Points on a hilly landscape, in no order, each with its height.
From any point a ball rolls to the lowest of the 2 points nearest to it. It stops when none of these is lower. Distance is the straight distance between rows; heights are no part of it.
K_622 (h 5.32): [-19   0   1  34 -14   1   4   3   9 -14   0 -11  22 -81  30   4  42   8
 -22   9 -11 -39  46  29  -1  14  12  14  23   4]
K_856 (h 4.56): [-23   7   5  12 -17  38  24   8  -7 -13  -6   3  -1 -25  41  30   6  22
  -1   8  -8  -1  45   4 -54 -33  13  66   9   2]
K_506 (h 5.67): [ -4  10  -7  -3  11   7  -6 -12  30 -20 -24 -31  22   3  26 -24 -24   1
 -46   6   4 -21  35  49  -1  10 -18 -14  20  51]
K_758 (h 2.86): [ -9 -32   5  -1 -28 -20 -10  42  29 -59   8 -13  43 -31  25 -24  26  11
   2  11  -7 -10   7  -1 -17  -2   7  38 -36   9]
K_988 (h 1.13): [-39 -32 -10 -13 -22  -6  12   3  -2 -74 -19  24  21  -2  36 -22 -17  31
  -5  39   8   3  -5  28 -35 -12   0  57  -6 -21]
K_108 (h 5.07): [ -7 -26 -29 -12   0  51  -5  29 -43  14  34  -9   8  36  52  11 -29  42
 -17  -4  24  20  -1   9   5  22  15   5  26  -7]
K_951 (h 6.44): [ 37  21  17  34 -11 -33   0   6  35  23  23 -29  43 -33  12  10   2 -38
  -4  26  -7 -46 -22 -17   2 -11  15 -50 -15 -14]
K_320 (h 6.14): [-29 -41 -41   6 -21 -14 -14   6 -31 -34 -13  25 -26  -6 -20  29  42 -23
  22  25  -2  43 -28 -25 -10  -4  18  19 -17 -21]
K_62 (h 3.46): [ 13  40  10  12  12 -18  13  20  -6   6 -13 -49  22 -27  42   2 -23 -16
   2   7 -20 -15  36  23   1 -15  14 -26  13  -9]
K_599 (h 5.44): [ 13  -6  33 -12  14 -34  -1  16  56 -50 -34  21   9 -29  -2 -18  -7 -29
   3  25  -7 -30  17  38  -4  -6   7   5 -32  14]
K_82 (h 6.93): [-33 -12  -4  -2 -29  19  -3 -61  -8   5  -9  64 -40 -30 -45 -32  -8 -20
 -19   3  21  -3   6  21 -14  30   0  32   3   4]
K_400 (h 3.98): [ -1  -3   1 -12 -31  14  -2 -21  26 -28  -6   3 -31  18 -17  41  10  22
 -25 -34   8   2  -5   8 -34  -7 -33  11  32 -16]
K_629 (h 4.48): [-18   9  39 -32   1  -1  11   6 -15  28 -13  11 -11  15   5 -36 -62  20
  37 -19  -1  21  11  32  -1   1  15  27  -9 -53]
K_2 (h 5.53): [ -2   8  10 -18  26   5   7 -17   3  11 -10  18 -35  26   5   5 -36 -16
  -4 -31  16   0  24  26 -32 -14  -3  -6  -2  46]
K_792 (h 5.18): [  3  41  30 -33  -9  18  11 -36   8   5 -32  26 -23  -5 -10 -20 -49 -16
 -15 -11  -8   1  29 -31 -26  -4   4  26  20 -10]
K_776 (h 3.18): [ 17 -11  25  -5  11  20  15  21  -6 -14 -31  44 -30 -13  15  62  -7 -19
  30  -7 -11  29  16  -7  -9  -4  15  26  21 -19]
K_834 (h 3.14): [-16 -19 -36  12  36 -17   2  -7 -18  16  11   7  16  12  29 -20 -24   8
 -23   3  15 -21 -10  33  21  23 -13 -48  21  30]
K_754 (h 4.57): [ 14  24  -6  38  10  19  35  -7 -22  45  39 -23   6 -21 -20  13  37  18
 -27 -48  -3 -40  28   5  -8 -19 -36  -5   5  54]
K_624 (h 3.79): [  0  13 -10  13  22  -4  -5   4  -6  11   0 -14  21  19  20 -17  -3  26
 -23  18  -3  24 -31 -11  83  35  -4 -33  34 -14]
K_218 (h 2.37): [ 41  19  -1  -2  32 -16  52  30 -32  -5 -23  19 -15 -23   1  63 -13 -17
 -13  -8  -7 -14  -3 -66 -17 -19 -23 -14  28   1]
K_113 (h 3.80): [-28 -11 -34   6  -7 -41  29  -4 -52  15  14   2 -11   1 -18  -6   7  15
  -4 -22   6 -26 -17 -20 -45 -21 -26  -2  -8  -9]
K_229 (h 3.75): [  1  -7 -34   4 -34   9   9 -12 -14 -14  17 -25 -22  29 -25  47  38  29
 -36 -31   9 -17 -25 -20 -19  -3 -33 -17  46 -14]
K_492 (h 5.13): [ 47   7  29 -31 -24  15 -36  27  46 -25   1 -22   1   8 -10  27  14   0
  10  -6  -9  19 -25 -35  18  12  21  -5   1 -34]
K_577 (h 4.03): [ -8  -4 -43  15 -13 -54  35  -4 -52   6  17 -27   8 -12  18  -1  -8  12
 -12  24   2 -28 -21 -28 -35 -27 -20 -18  16 -38]
K_262 (h 4.30): [ 41  17  -3  16  -1  53  14  18   8  29  51 -43   6   1  -7  52  37  28
 -25 -26   8 -36   4   2 -39 -18 -29 -10   4  26]
K_57 (h 4.10): [ 12 -11 -11  27 -12  10  29 -69  -5  30  31  40 -42  -7 -32  33  24 -15
 -17  -3  17   3 -28 -22 -39  -6 -16  -4  29   3]
K_864 (h 2.16): [-29 -28  -9  -8 -28 -27   7  14  14 -67   6  18  26 -38   9 -35   2  17
 -23  18  16 -26   1  19 -32   2 -17  37 -29 -12]
K_685 (h 4.79): [ 21 -11 -11 -24 -20  -6  -9   7  16 -41  -1   0  35 -27  18 -36 -29 -24
 -14  37   5  -3  -4 -16   5  28  31 -13  -7  -9]
K_384 (h 5.54): [  9 -18  19   9 -20  -5  -6  27  -4   7  -7  11 -21 -20 -43  69  54 -12
  20 -45 -16  12 -19 -20  28  19   2   3  18 -42]
K_774 (h 2.76): [ 28  33  10  19  36  -2  51  -2 -11  17 -12   4  12 -27  25  16  -9  -5
 -40  -1   1 -19  15 -25   5 -13 -30 -13  30  23]
K_603 (h 7.69): [ 35  16  11   5  36  38 -22 -31  14  72  28  25   8  -8 -11  -4  -1 -28
  13  13  12  22   5 -32  44  27  24 -15  -6  28]
K_921 (h 5.46): [  9  20   2   3  27  44  -4 -16  19 -11 -17  -8  -1  10  18  20   9  -2
  -9   8  -2  15  37 -19   6 -21  -1  25  -6  68]
K_295 (h 4.41): [-15   1  35   0  -4  36 -20 -61  19  20 -16  48 -52  29   3  -2 -40 -21
  37  21   2  36   1  18 -20 -12  19  28   5 -14]
K_564 (h 4.11): [  9  35  29 -30  24 -12   2   2  -1  47  -8 -10  17  26  25 -45 -74 -14
  26  15   5  20   6   5   0 -14  26  -6 -17 -24]
K_120 (h 4.25): [-14  12  32 -19 -16  10  -9  30  12 -59 -38 -48  27   7  43 -44 -18  24
   1  12 -17   0  39  35  -5   8  21  56   8  11]
K_929 (h 5.38): [ 13  26  33 -29   0  19   9  -5   9  -8 -40   8 -26  34   9   1 -59  -2
 -15 -24  -5   5  27  17 -22  -9  -8  18  31  12]
K_5 (h 3.51): [-14   3   1   4  12  -7 -27 -18   4  10 -15   0 -27  22   4  11   1 -24
  33  25 -21  41  -5  11  16  -5  37 -26   3 -33]
K_576 (h 5.45): [ 17  -9  -4 -15  41   4 -18  -6  49 -32 -13   4  47  -7  32 -51 -39 -19
 -30  32  22 -15  21  39  21  13  -2  -7 -15  64]
K_213 (h 3.65): [ -1 -17  40 -16  12  43 -24  29  13 -26 -21  35 -25  25  23  26 -18   0
  54  -3  -5  41  16   7  -3   2  36  46  -8  -1]
K_381 (h 2.74): [ 45  12  37   8  29  -3  43   7   4   0 -19  40 -25 -17   3  83  -4 -11
   4  -2  -8  15  -9 -36 -11 -13  -9   4  42 -38]
K_556 (h 3.70): [ 24  21 -21   3  30  19  -4   3 -22  68  25 -55  -5  29  -4  16  -6   1
  -5 -19  -7 -24  10  -1   5  -6   1 -56   6  28]
K_560 (h 5.70): [ 17 -10   4  11 -38 -27 -10  48   8 -46   3 -29  28 -19  24  12  25  -2
   2  10 -29   0  -2  18  16  15  25 -27  18 -53]
K_26 (h 4.59): [ -5   5 -11  10  -2 -59  -9 -14  28 -23  -8  -8   5 -11 -13 -13   4 -14
 -18  16  -6 -28 -21  22   2  -7 -26 -49  -8 -16]
K_691 (h 3.88): [ -7 -33 -12 -23 -12 -46 -31  44  17  -7  22 -20   7  12  -8 -13   0  -4
   1 -36  17 -33 -14  53 -34  -2  -9 -26 -48   4]
K_346 (h 2.59): [-50 -19  -2   3 -39  15  -6 -34  -4 -29  -8   5   7  -1   4 -68 -25  28
   3  39   6   7   3  42 -13   8  12  50  -6 -30]
K_816 (h 4.58): [-11  23 -36  -4  11 -40  28 -43 -13  -4 -14  -7 -10   5 -10 -35 -32 -22
 -39  15  11 -29   7   0 -45 -26 -36 -17  -4  36]
K_339 (h 3.44): [-14 -37  -8  -1 -17 -20 -34  36  37 -15  41  -3  32 -26  -1  -9  38  -6
  14 -16   8 -23  -2  17 -11  12   8   0 -49  -4]
K_687 (h 4.84): [ -6  -5   8  14 -24  51  12  15   8 -13  21 -13  -4 -10  28  62  37  43
   1 -10   6 -11  31  15 -30 -10  -5  44  30 -19]
K_71 (h 3.25): [ 17   8 -12   8  -9  52  19 -50   9  21  35   4 -18  41 -22   6  28  33
 -11 -28  21   4   0 -19 -25 -33 -38  23  -4  46]
K_233 (h 4.93): [ 21  19  52 -19   0  11 -32  -1  46 -12 -28 -21 -13  21 -13  17  22 -17
  39   5 -25  42 -11 -48  27  -8  27  26 -16  -3]
K_413 (h 5.26): [  7 -44 -48   8   4  23  -2  12 -48  13  45  16  22   9  26   6  -9  18
 -13  22  41  13 -30 -14  15  42  17 -23  21  -4]
K_597 (h 3.54): [-28 -31 -48   9  -3 -25 -25  22 -10 -36   5 -31  55 -19  -3 -36  32   2
 -21   5  -3 -27  14  15  36  23   6 -17 -33  35]
K_118 (h 5.03): [ 15  -3  10  47  39 -43  10   0  35 -17 -16  38  17 -21  22  11  22 -21
  17  44  -5   2 -34  25  51  -3   5 -37  12  -3]
K_529 (h 6.30): [-19 -40 -36   6 -31 -20 -23  -6   4 -38   4  18   3 -18 -24  -4  42 -13
  -6  30   1  14 -46  -5  17  20  16   0 -16 -13]
K_640 (h 4.42): [  6  12 -29   5   5 -62   1 -29   0   3 -12 -27  -4   2  -8  -6 -28 -37
 -30  22   2 -40 -13   3 -24 -10 -24 -67   2  16]
K_300 (h 3.92): [ 45  19  -1  25  48  22  14  19 -16  73  43 -21  -1  32  14  45   0   7
  13 -10  13 -16 -32  16  11 -12 -14 -61   4  21]
K_280 (h 5.24): [  6   6   2  46  29 -14  12  -4  25 -12   0  -8  19 -12  31  30  24  -1
   0  48   2  19 -33 -12  34 -18   8 -18  20 -16]
K_524 (h 4.32): [ 12   5   6 -32 -12  -6 -23  -3  15  20  -9  14 -15 -18 -64  -2   6 -44
   6 -37 -13   1  15 -57 -16   4   3  10 -46  19]
K_612 (h 5.65): [-17  -8  21 -29 -16 -22   7 -11   8  -5   6  36  -1 -19 -51 -64 -22   5
  -2  -6  18 -13 -21  13  10  20 -16  20 -35 -26]
K_238 (h 5.83): [ 13 -20 -21 -11   2 -26  -1  18  15 -43  -9  23   7 -19  13  25  10 -42
 -10   9   5 -10  12 -27 -44 -19   4  -2 -31  24]
K_647 (h 2.26): [ -8   4  14  -1  13  -1  -5  -4  35 -30 -33  13 -25  37 -18   9  21  21
 -22 -27   7   4  -7  31  34   7 -47 -13  22  45]
K_473 (h 4.36): [ 25 -23 -44  -3  -3   3  -8  14  -1 -31  17 -22  73 -26  35 -31  -2 -36
 -12  58   4   5  11 -18  19  16  37 -41 -11  11]
K_693 (h 5.66): [ 27 -15 -11 -25  38  -7  -6  -7  33 -15   6  20  24  17  44 -12 -67 -22
 -25  20  32 -12  -9  24 -24  -3   1 -34 -13  37]
K_919 (h 5.64): [ 34   2  28  49  45  -7  40   6 -13  64  15  41   8 -42   4  28  19  -6
  22   5   5  -3 -30 -20  41   5   0  -6  18 -11]
K_491 (h 5.69): [ 37 -14 -11 -17  36  -9   9  -3  -2   9  12  30 -17  31  15  19 -55 -21
 -10 -11  41 -23 -19   2 -52  -2  -7 -41  -6  48]
K_932 (h 3.81): [ 21  34  26 -10  10 -26  14  39 -14  27   4 -36  35  -7  49 -36 -58  -3
  20   8  -5  -3  27  12   0 -21  22 -21 -12 -29]
K_677 (h 5.50): [  9 -27 -42  -2 -28  -4 -29  40 -28 -28   6 -33   9  -8  16  28  29 -17
  -8   3 -11  -1   3   8  23  35  41 -49  14 -25]
K_833 (h 7.81): [  4  -3 -14  13  33   5 -28 -35   0  41   5   9   1  16 -38 -26  14 -25
   6   3   2  24 -15 -28  58  24   9 -27 -30  51]
K_976 (h 5.36): [  1  -8  24 -27  -9  -6   4  16  14   6  15  15  14 -14 -24 -40 -23   8
   1 -27  15 -17 -18 -25 -23  -5 -23  24 -34 -11]
K_183 (h 4.91): [-19  11  40  -6   1 -44  27  34   7 -35 -21 -22  18 -19  58 -34 -20  18
  42  37 -27  12  17  30  -9 -26  13  21  -6 -53]
K_909 (h 2.93): [ -2 -19 -46   8   1  35  -9 -13   6  -1  42 -15  -1  44  -9  32  36  23
 -21 -14  25   4  -7 -14 -29 -28 -21  -6  -4  62]
K_482 (h 6.24): [  8  -6  37  13   8 -31  21  18   1  15 -11  51  15 -64  -9 -25   1 -26
  17   4 -18  -4  -8  12  60  28  24  -3   3 -37]
K_699 (h 6.50): [  0 -23  11  11 -18  15 -16 -20  39 -28   3  38  13 -20 -12  -2  34  -2
  -9  23  13  14 -31 -27  25  25   6  25  -5   7]
K_51 (h 2.45): [-31 -33 -18   1  14  14 -25 -14   0   9   4  36   1  -4   0 -31   0   5
  -7  -3  19  -1   5  56  39  40   4 -10  -8  34]
K_874 (h 7.35): [-37  10 -12 -11   0   0  -5 -76   6   4 -18  21 -37  23 -45 -69 -33 -16
 -15  21  17 -20  17  60 -15  -3 -17 -13  -8  31]
K_114 (h 7.36): [ -7   4 -23   6  19   9  -1 -86   0  54  25  30   0   2 -15 -41 -21 -20
 -12  30  27   8 -11 -10  -7  11   4 -11  -3  25]
K_512 (h 2.85): [ -4  -6 -17  42  24 -45  14   8 -27  61  26 -14  16 -26  -3  -9  24 -28
  48   3  -9 -15  -1  -7  -6 -18  12 -29 -49   5]
K_126 (h 5.05): [-22  26   1  -1  -9   8 -10 -13   4  -1 -14 -38  14  11 -14 -44  20  22
   6  17 -18  23   6 -39  36 -19   5  34 -13  -2]
K_616 (h 4.24): [  5  -7 -46  22  19 -54  15 -31 -29  23  12 -18   7   6   2  -2 -16 -18
  -9  41  10 -26 -46 -25 -30 -12  -4 -58  14   0]
K_733 (h 4.82): [-29   6 -38  -6  17  -3  22 -27 -28   0   9  12   8  14  -4 -62 -38  10
 -29   0  20 -11  12   0 -23 -10 -29  11 -20  56]
K_327 (h 4.05): [ 31  24   1  27  39  10   7  10  -8  31   9 -22  40   4   1  -4  20  13
 -18   5   1  -4 -16 -22  84  17 -16 -44  15  22]
K_891 (h 3.93): [-25 -42  32 -24 -23  25 -40  31  15 -50 -21  13  -5  19   5 -26  -5  16
  46  -3  -5  28   8  29   4  31  27  45 -23 -12]
K_896 (h 3.96): [  6 -25 -39   7  17 -18 -18  33  11 -31   9 -41  55  -1  40 -19  -1 -22
  -7  27   3  -8  16  20  10   0  16 -36 -33  38]
K_712 (h 4.09): [ 62  10   2  18  22  40  18  29 -14  50  33 -25  -1   9   4  85  23  13
   1  -8   8 -31 -30  -1 -22 -13 -21 -40  17   3]
K_690 (h 7.53): [  8   4  -6  23  31  28  18 -38 -13  61  26  24  15 -24  19  -5 -13 -26
   5  49  17  15   7 -16   5   7  33  -9   7  22]
K_335 (h 4.62): [ -3   7   7 -11 -24 -15  18  42 -19 -57 -20 -34  39  -8  51 -51 -25  26
  14  27 -25  20  29  22  15  -6  24  27   8 -33]
K_983 (h 6.10): [ 11  11  19 -17 -34 -35  -5   5  28 -23   7 -17  12   6  12  -4 -32 -22
  19  19  -6   2  -9 -10 -42 -20  23  -8 -12 -74]
K_298 (h 5.43): [ 42  21  28  45  26  -2  23   2  20  33  19  12  10 -25  13  56  34 -11
  12  37  -7   6 -41 -31  32 -18   5 -14  12 -31]
K_22 (h 4.81): [-10 -19   7 -34 -12  20  -5  35 -47  -3   1  -5  -3  37  30  -6 -48  34
  21 -15  -1  33   4  12  -2   8  21  18  12 -54]
K_378 (h 4.22): [-34   2  17  -1 -24  -9  24 -27   3   9   7  -4 -10  37 -34 -17  -1  56
  20 -22  -2  21 -27   5 -19 -28 -33  39  19 -67]
K_251 (h 3.41): [ -2 -13 -41   1 -21   9  12   0 -34  23  35 -15 -10  -4 -27  33  38  19
 -12 -15  12  -4 -21 -49 -32   3  -9  10  -1  -8]
K_702 (h 5.02): [-40   2 -51 -16   0   8  12 -22 -45  -2  -8  -5  -5  61   4 -48 -41  27
 -26   8   4  24  -5 -11 -13 -12 -13  13 -10  16]
K_631 (h 4.53): [ 43  19  -7 -36  16  31   9  32 -31   0   8 -25   5  58   9  27 -37  28
 -17  -6  13  22 -23 -64  -7  -1 -10  -3  23 -16]
K_883 (h 5.15): [ 18   3  28 -15  22 -11 -24  -4  58 -40 -21  16  28 -18   6 -45 -23 -22
  -2  36  -2   2   9  11  31  23   8  -7 -25  11]
K_393 (h 5.04): [-20  34  -1   6  15  49  10 -15 -38  39 -22 -15 -30  22  11  11  -6  27
  -8 -24 -13  24  43  16  36   9  -4  13  46  33]
K_250 (h 4.50): [-18  38  34  16 -23  20  20 -37  18  30  19 -15 -10  19 -19 -18  12  43
  20  -1 -17  26 -12 -22 -16 -38 -25  62   5 -32]
K_714 (h 4.83): [ -7  34  -2  19  29  28  29  -5 -25  32   3 -27 -15   0   0  -2  19  29
 -21 -50   0 -17  55  32  24  -8 -32  -4  32  76]
K_843 (h 2.57): [-21 -23  -6 -35 -60  27 -19  10 -27   6  17  10  -5 -16 -20  -3  -3   0
  -2 -30   7   2   9 -15 -33  34  13  36  -4 -33]
K_969 (h 4.86): [ 39 -21  20 -29  26   3   1  51 -12  15  16  31  10   8   8  22 -17  -8
  40 -27   4  28 -12 -32  17  13  17   0 -21 -24]
K_703 (h 4.66): [ 54   3   1 -21  17  18  11  46 -18  27  24 -23   8  34  -2  43  -7   6
  22  -4   4  21 -28 -62  -7   0   3 -10 -10 -20]
K_551 (h 3.95): [-19  -6  35  16   6  23 -39 -37  38  16 -10  27 -41  13   8  12   9 -22
  49  38  -5  40  -4  27   6  10  46   6   5 -11]
K_939 (h 4.68): [ 10   3   7 -36 -16  26 -43   4  16 -19 -32  11 -24   9 -33  18  19 -33
  24  -7 -19  31  11 -58  -2   2  25  36 -35  24]
K_586 (h 5.20): [  4  22   8   7   6  31   9 -12 -30  14 -15  -2 -44  17 -23  40  26  24
 -20 -30 -13   8   8  -2  42  15 -19 -13  48   4]
K_417 (h 2.54): [ -5  25  20 -23  19 -37   9  22 -10  11 -31 -18 -25  48  -6  -9 -24  21
  -4 -44 -11   4  -8  32  34  -1 -33 -23  20 -18]
K_853 (h 6.28): [ 51   9   8  -4 -14 -34   2   8  22  24  35 -17  22 -24   2   5  -1 -26
  16  18  -5 -20 -36 -40 -33 -12  15 -27 -27 -59]
K_462 (h 3.91): [-29  18  26 -13 -29  12 -23  -2  16 -62 -55 -44 -14  41  13 -27 -19   9
  15  18 -27 -10  33  36 -34 -24  10  52   0  12]
K_646 (h 3.45): [-13 -31 -15   0 -48  23   8  27 -29  -1  36   9   6 -31 -34  20  48  14
   1 -29   9   4  -9 -47 -13  23  -1  41  -8 -33]
K_311 (h 3.52): [-53  -4   6 -10 -37  28 -40 -26   6 -32 -37 -30 -21  47  -8 -56 -18  27
  20  23  -7  -5  10  54  -9  -5  11  49 -17   6]
K_505 (h 5.37): [ 16 -15  15  12   1  18 -15  -1   1  23   6  22 -27   7 -27  72  40   2
  -6 -32   9  14 -24  -5  36  37 -17 -21  46  -6]
K_902 (h 5.68): [ 25   7   5  -4  24 -24   3 -10  43 -29 -17   8   6 -43   2  14 -11 -54
 -26  10  -2 -45  28   6 -24 -14 -10 -32  -8  45]
K_982 (h 3.35): [  8   2 -44  10  15 -19  -6  27 -45  57  33 -58  18  22   1  -6  15  -7
  23  -4  -7 -12 -12 -29  15  -6  16 -49 -36  12]
K_935 (h 4.21): [-36  19  45   4 -15  17   6  -7  16 -32 -48 -19 -16  -1  11  -5  -2  10
  19  -6 -21  -5  51  27 -54 -33   8  72   7   0]
K_478 (h 3.11): [-32   4 -22  18  29 -20  -1 -21  -2   5 -24  11 -28  16  -5  -3  15 -12
  25  23 -14  24  -1  11  10 -19   6 -15 -12  19]
K_769 (h 2.24): [ 10  16  10  -4  45 -35 -12  30   7   3 -26 -20 -12  43  -6   2  -1 -12
   8 -29 -16   5  -9  15  44 -13 -16 -53 -17  31]
K_226 (h 4.16): [ -3 -35  18  -8   9 -52   6  42   4  -4   3  17  -1  15   0  10 -26  20
   6 -56  18 -37 -30  60 -28  -4 -35 -17  -3 -16]
K_467 (h 5.31): [ 15 -39 -34  -9 -25  28 -41  37 -32  -1  25   7   5  -1   9  33   7  -3
  -7  -4  17   5 -17   2  27  61  35 -39  26 -11]
K_697 (h 4.47): [  8 -18 -22  27 -18 -24  -2 -23   2  25  18  28 -20 -26 -20  38  28 -31
  -3   4   9 -22 -22  -2 -16  12   6 -32  10  -9]
K_461 (h 8.14): [-34  15  11 -27 -17  -7 -24 -29 -13 -23 -62  10 -59  12 -51 -20  -2 -23
  10  -3 -31   9  18  17  18  20  -1  10  -5  -8]
K_454 (h 5.06): [  5  -9  13  23 -22  29  -2  26  33 -25  26 -37  33 -35  43  29  48  28
 -15  -3   3 -23  31  24 -24   6  -2  32  20  10]
K_94 (h 6.68): [  4 -21   9  -7 -13  16  -5 -31  16 -23  -7  76 -14 -38 -25   5   4 -20
 -30   8  20   4 -16 -26  -1  28  -8  40  13  18]
K_115 (h 4.78): [ 11 -16 -22  56  13  -9   0  12 -30  47  16  15  -9 -36   4  68  41 -37
  22   4  -5 -35 -16   4  -8   4  18 -45   2   2]
K_550 (h 5.01): [ 11 -30 -27  26  26  18  -6  42 -37  29  27   2  -9  -4   8  75  40 -16
  28  -2  -2  12 -21   6   6  11  27 -33  -2 -11]
K_995 (h 5.55): [  5  31   9  22  17  34  23   8  18  -9   2 -33  20  10  60  30  15  34
  -9  28  -7  23  21   1  10 -29  -6  24  34  32]
K_960 (h 5.40): [ 13  15  13  30  20   0  28  23  28  -4  26 -24  43  -8  59  22   7  29
 -12  31  15   7 -23  -1  20 -25  -9   4  10 -12]
K_658 (h 3.50): [  1 -10 -12  19  35 -34   3  24 -14  -7  -2  -3  26  21  31 -17 -17  18
   0  11   1  -1 -31  46  67  20   0 -54  17  -7]
K_484 (h 5.94): [ -6   3   6  25  26  -9  19  11 -38  45  -4  36  14 -56  -3 -25  10 -13
   8 -13  -8  -8  -1  -7  53  25  11  -3  -6   4]
K_340 (h 3.71): [ 15  36  32  -8 -37   4   2 -31   7  43   9   0 -10 -30 -51  -7  15 -20
   8 -16 -12   7   6 -63 -20 -14   7  37 -19 -30]
K_805 (h 5.99): [  2 -37 -22  -3  -5  -6 -10  20   3 -63   3  35  -9 -13  13  47  27 -14
  18  24   7  29 -17 -12 -50 -18  22  22 -17 -22]
K_541 (h 5.72): [  0  -5  25 -15 -15  -7 -17  20   8 -18 -47  36 -33 -30 -45  31  31 -14
  22 -36 -29  12   6  -4  44  32   0   1  27 -13]
K_803 (h 2.15): [-37   9  10  29   7 -20  13  -8 -16  69  13 -11 -11 -11   5  -3  27  -8
  55   4 -10   8  18   1  -7 -41  20  12 -39 -21]
K_312 (h 2.82): [-27   1 -10 -21  -8 -28  14  39 -24 -34 -18 -32   3  16   0 -16  -6  34
 -12 -23 -12  -3   6  15   6 -13 -29   9   8 -22]
K_463 (h 1.76): [  2  -5  16 -12  34 -27  -8  27  26 -20 -26  33 -12   0 -33   6  16  -6
   2 -39  -2 -12 -14  -1  27  -2 -36 -13 -22  37]
K_750 (h 2.75): [-40  18  -9  37  22 -12  15  -9 -23  36  -6 -17 -34  -2  -8  33  48   5
  26  -7 -23   8  15   9  12 -27 -11  -6   2   9]
K_75 (h 3.69): [ 21  10  -4   1 -36  30  17 -71  13  16  36   6 -30   8 -31   4   0  -7
 -36 -17  16 -19   8 -27 -65 -27 -16   2  12  13]
K_698 (h 2.60): [-17 -20 -26  22   9   4 -11  -2  24 -37   9  -1  -1  28   3  20  34  31
 -29  -9  18  -2  -9  23   8  -7 -39  -6  10  53]
K_430 (h 3.16): [-16 -10 -30  -9  -9 -21 -14  41  -9 -55  -8 -34  24   4  -1 -17  30  19
 -29 -25  -6  -8   2  -6  28  17 -15 -15 -16  10]
K_319 (h 5.09): [ 14 -19   7 -18  13  -5  -2  43   1  10  20  22  23  -5  -4 -22  -1   6
  21 -11   9  15 -16 -42  13  -3   2  26 -52  -6]
K_88 (h 4.20): [ 20  38  13 -13 -36  46  -1 -22  12  -6  -6 -31 -39  27 -22  47  17   8
 -25 -30 -17  -1  30 -36 -31 -35 -27  21  30   3]
K_202 (h 8.05): [-34  23  12 -16  -3  -1 -16 -20 -16  12 -35  20 -26 -14 -69 -53   5  -1
   6 -36 -20  14  19  -5  42  18 -11  26 -20  22]
K_359 (h 4.76): [-29  22  -6   9  -9  -4   6 -27  -3  36  21 -30   0  17 -35 -34  30  25
  18 -10  -8  21 -16 -43  -1 -32 -26  33 -28  -4]
K_220 (h 7.93): [-26  20  -9 -10  13  30 -21 -50 -23  57  -8   6 -22  12 -44 -41   2 -11
  11 -18 -11  20  34  -4  37  19  12   4 -12  45]
K_231 (h 5.27): [ -3  43  19 -12  -4  23  -3   0  18 -20 -26 -42  11  13   0 -26   3  30
 -26 -12 -19   5  28 -24  10 -21 -12  46   4  41]
K_901 (h 4.97): [-21 -12   1 -16 -15 -26  11  29 -35 -35  -4   1  37  -2  25 -66 -23  21
  19  34 -11  27  -4  13  34  25  23  -3  -3 -51]
K_704 (h 5.88): [ 12 -19  17 -17 -21 -12 -20  26  25 -39  -5  -2  -2 -22  26  18   6 -19
  30   6 -16   4  13  28 -15   9  40 -11   4 -55]
K_237 (h 2.92): [-13  12  12  19 -21  -6   3 -24  -2  58  25 -11 -14 -36 -26   9  34  -8
  34  -9 -13  -9  10 -10 -31 -15  17  20 -21 -44]
K_917 (h 3.34): [-17 -13 -26 -36 -56  29 -12  -6 -38  -9   9   1  -7  22 -45 -16 -21  23
 -25 -36  10  -2  -7 -51 -38  19 -20  42  -4 -17]
K_191 (h 3.13): [ 35  41   4  -2  21  11  28  40 -17   2 -15 -35  20 -29  43  22 -22   1
 -32  -7 -11 -31  42  -1  26   4  -6 -28  43   9]
K_215 (h 7.17): [-30  -8 -25  -9 -14   5 -19 -77 -10  25   3  34 -25 -11 -44 -48 -34 -28
  -1  38  13  -3  -3  27  -3  24  17  -7 -14   4]
K_406 (h 4.85): [  0  28  10 -13 -15  40  10 -60 -14  37   6  33 -19  23   4 -27 -66 -12
   4   6   6  21  23 -11 -40 -25  16  32   1   0]
K_729 (h 3.86): [-28   6  -3 -23 -57  -1   3 -41 -14  -8  11 -11 -16  46 -44 -36 -33  42
 -18 -40  13   1 -15  -2 -42 -13 -38  37  13 -39]
K_546 (h 5.62): [-25  15  -6  15 -18  17 -15 -35  18 -23 -18 -24   5 -28   8 -22  15  15
 -42   6  -3 -30  49  45  -7  16  -2  19  36  39]
K_437 (h 3.28): [-30 -35  13 -24 -13  23 -25   4   4   0  -8  34 -17  -1   6 -17 -18  -6
  16 -14  13   6  27  59   5  37  23  27 -14   8]
K_239 (h 4.38): [  2 -44   4 -24  16 -46   0  47  17 -66 -13  24 -11  27   4  12 -29   9
  13 -17  16  -8 -25  41 -18  -4 -25  -9 -10 -31]
K_292 (h 4.80): [  6  -4  -6  28  15 -61 -19   5  37 -32 -32   1   9 -12  -3  11  24 -27
   0  23 -20 -15 -17  39  48   7   3 -64  -7   1]
K_242 (h 6.00): [-13 -11  38  -4 -12 -28  -2   0  -1   5  -5  47   7 -48 -31 -41 -11  -7
   4 -22   8 -18 -19  37  31  45   6  -2  -5 -45]
K_732 (h 4.37): [ 27  42  -3 -22 -26  34  20 -14 -18  14  -3 -29 -23  58  -9  24 -20  19
 -29 -17 -13  16   6 -58 -31 -31 -23  12  30 -17]

For each start below, name the point where the ball stops.
K_115 -> K_463
K_685 -> K_463
K_505 -> K_803
K_792 -> K_803
K_242 -> K_251
K_921 -> K_843
K_704 -> K_218
